Points, in no order, along strands that fork, close into loops and pass close to each other.
(in the rows, 128 means zero)
Points whose rows are less than 47.4 apart are linked; no others are. Some points are linked to none.
vap: [142 107 101 144  18 165 164 100 106 100 122 132  82]
robig: [139 125 140 151 132  97 177 146 159 173 129 181 151]
Keped: [132 109 152 121 165  79 166 140 125 107 158 134 112]
Gikug: [138 139 142 168 108 126 172 132 163 179 112 177 178]
zezi: [128 140 122 117 161 123  60 140 123 134 117 103 132]
zepi: [114 129 115 120 125 128 122 134 122  89 154 103 105]
lal: [119 116 111 128  84 123 166 129 120 101 143 121  88]
lilu: [123 134  90 138 103 142 105 144 136 131 135 128 131]
vol: [120 124 140 115 163 108 119 133 119  92 154 115 114]
ditu: [118 123 106 126 108 125 142 139 126 108 148 117 105]
Guso: [118 118 158 110 177 104 121 123 116  83 155 122 117]
zof: [125 136 112 127 140 122  85 146 126 124 135 114 125]
pomab: [147 138 137 188  72 160 178 114 171 168 107 144 197]
nipak: [129 128 159  96 206 116  66 126 109 147 101 105 136]
dekor: [123 110 165 114 185  86 148 127 118  90 161 129 116]
Kover: [125 113 100 133  60 142 168 121 116 109 137 129  87]
Pazuv: [145 111 128 152  99 124 203 122 154 163 131 173 139]
mep: [142 126 154 121 184  79 105 151 128 156 119 138 141]
sut: [141 109 110 148  84 137 190 124 141 145 131 159 130]
gunif: [141 139 141 177  93 142 169 123 168 175 110 165 189]
Nonoz: [139 131 162 113 194  82  94 147 120 172  99 127 144]
pegob: [147 106 103 151  57 155 188 108 134 139 125 151 124]
lefo: [128 122 117 133 133 105 138 149 135 134 143 138 126]
Bisu: [134 130 155 107 195 100  77 141 114 161  99 112 142]
bese: [123 134 100 133 124 130  97 147 131 128 137 117 127]
Kenit: [151 103 100 155  36 168 182 100 121 125 121 143 117]
lipu: [106 122 172 100 177 111 138 111 109  60 160 121 114]
sedeg: [126 119  90 133  22 168 151 108 106  89 128 117  75]
Tigid: [109 148  92 121  97 159  98 132 122  80 149  89  99]
Bodif: [126 146 126 108 168 138  45 130 115 132 110  90 129]
Zosef: [121 152 132 102 169 128  56 149 113 186  64  89 147]
ropor: [140 132 145 138 159  79 135 155 145 170 123 162 144]
retak: [113 143  50 146  47 207  95 128 133 118 130 106 135]
nisi: [137 113 131 136 134  89 180 146 145 148 145 159 121]
nir: [123 127  86 140  84 150 133 139 133 128 136 130 126]
sigi: [130 126 148 112 186 104  85 131 117 122 133 115 131]
nubur: [112 141 130 112 132 138 110 123 116  68 155  92 103]
rodip: [116 157 126  86 178 154  31 132 110 166  70  67 140]
lag: [ 91 142 176  87 187 136 111  95 102  47 155 137 117]
tas: [120 121  80 134  37 171 144 116 114  99 132 116  84]
busu: [124 155 117 103 160 152  30 126 114 133 102  79 128]
tiz: [101 143 165  95 191 139  88  99 104  62 147 123 120]
ruze: [138 124 143 129 164  81 126 154 137 149 133 144 134]
bopa: [ 94 132 178  88 180 124 133 101 105  47 159 132 116]
fug: [159 117 135 171  64 155 202 101 166 163 118 148 166]
sina: [ 97 156 164  86 201 152  72  89  93  64 138 131 117]
zefif: [141 119 132 151 117 112 185 137 155 168 131 175 147]
vik: [147 102  98 151  28 163 178  97 114 112 122 140  98]
nep: [119 161 117  93 165 162  22 128 112 156  81  67 133]
fad: [135 108 139 127 148  81 181 144 138 131 154 152 113]
kuvo: [129 121 128 126 146 100 135 141 129 114 151 125 116]
dopas: [150 116 133 163  80 144 201 112 162 165 123 162 161]
Suzo: [155 130 135 182  64 163 191 103 171 165 115 136 184]
fuf: [129 127 152 102 202 116  67 118 110 126 119 110 130]
Vubus: [116 152 134  91 183 139  50 142 110 180  63  76 146]
kuzav: [138 131 149 147 146  87 151 154 152 179 118 179 153]
Nefa: [120 121  82 136  70 155 146 128 127 116 136 125 108]
simil: [134 122 124 140 133 101 150 152 141 151 139 155 135]

A piece is two or more points that can be reached from each other along the links. Count, over all rows, the pieces, the separate loops (a circle has one, a figure eight two, a Y none), the forks (points with three links) and the tips (points with one).
pieces -> 3
loops -> 1
forks -> 2
tips -> 6

Name the points in between on the shortest way along the links from the first point to the second, in order.
rodip, zof -> nep, busu, Bodif, zezi
dopas, robig -> Pazuv, zefif
Kenit, Pazuv -> pegob, sut
gunif, robig -> pomab, Suzo, fug, dopas, Pazuv, zefif
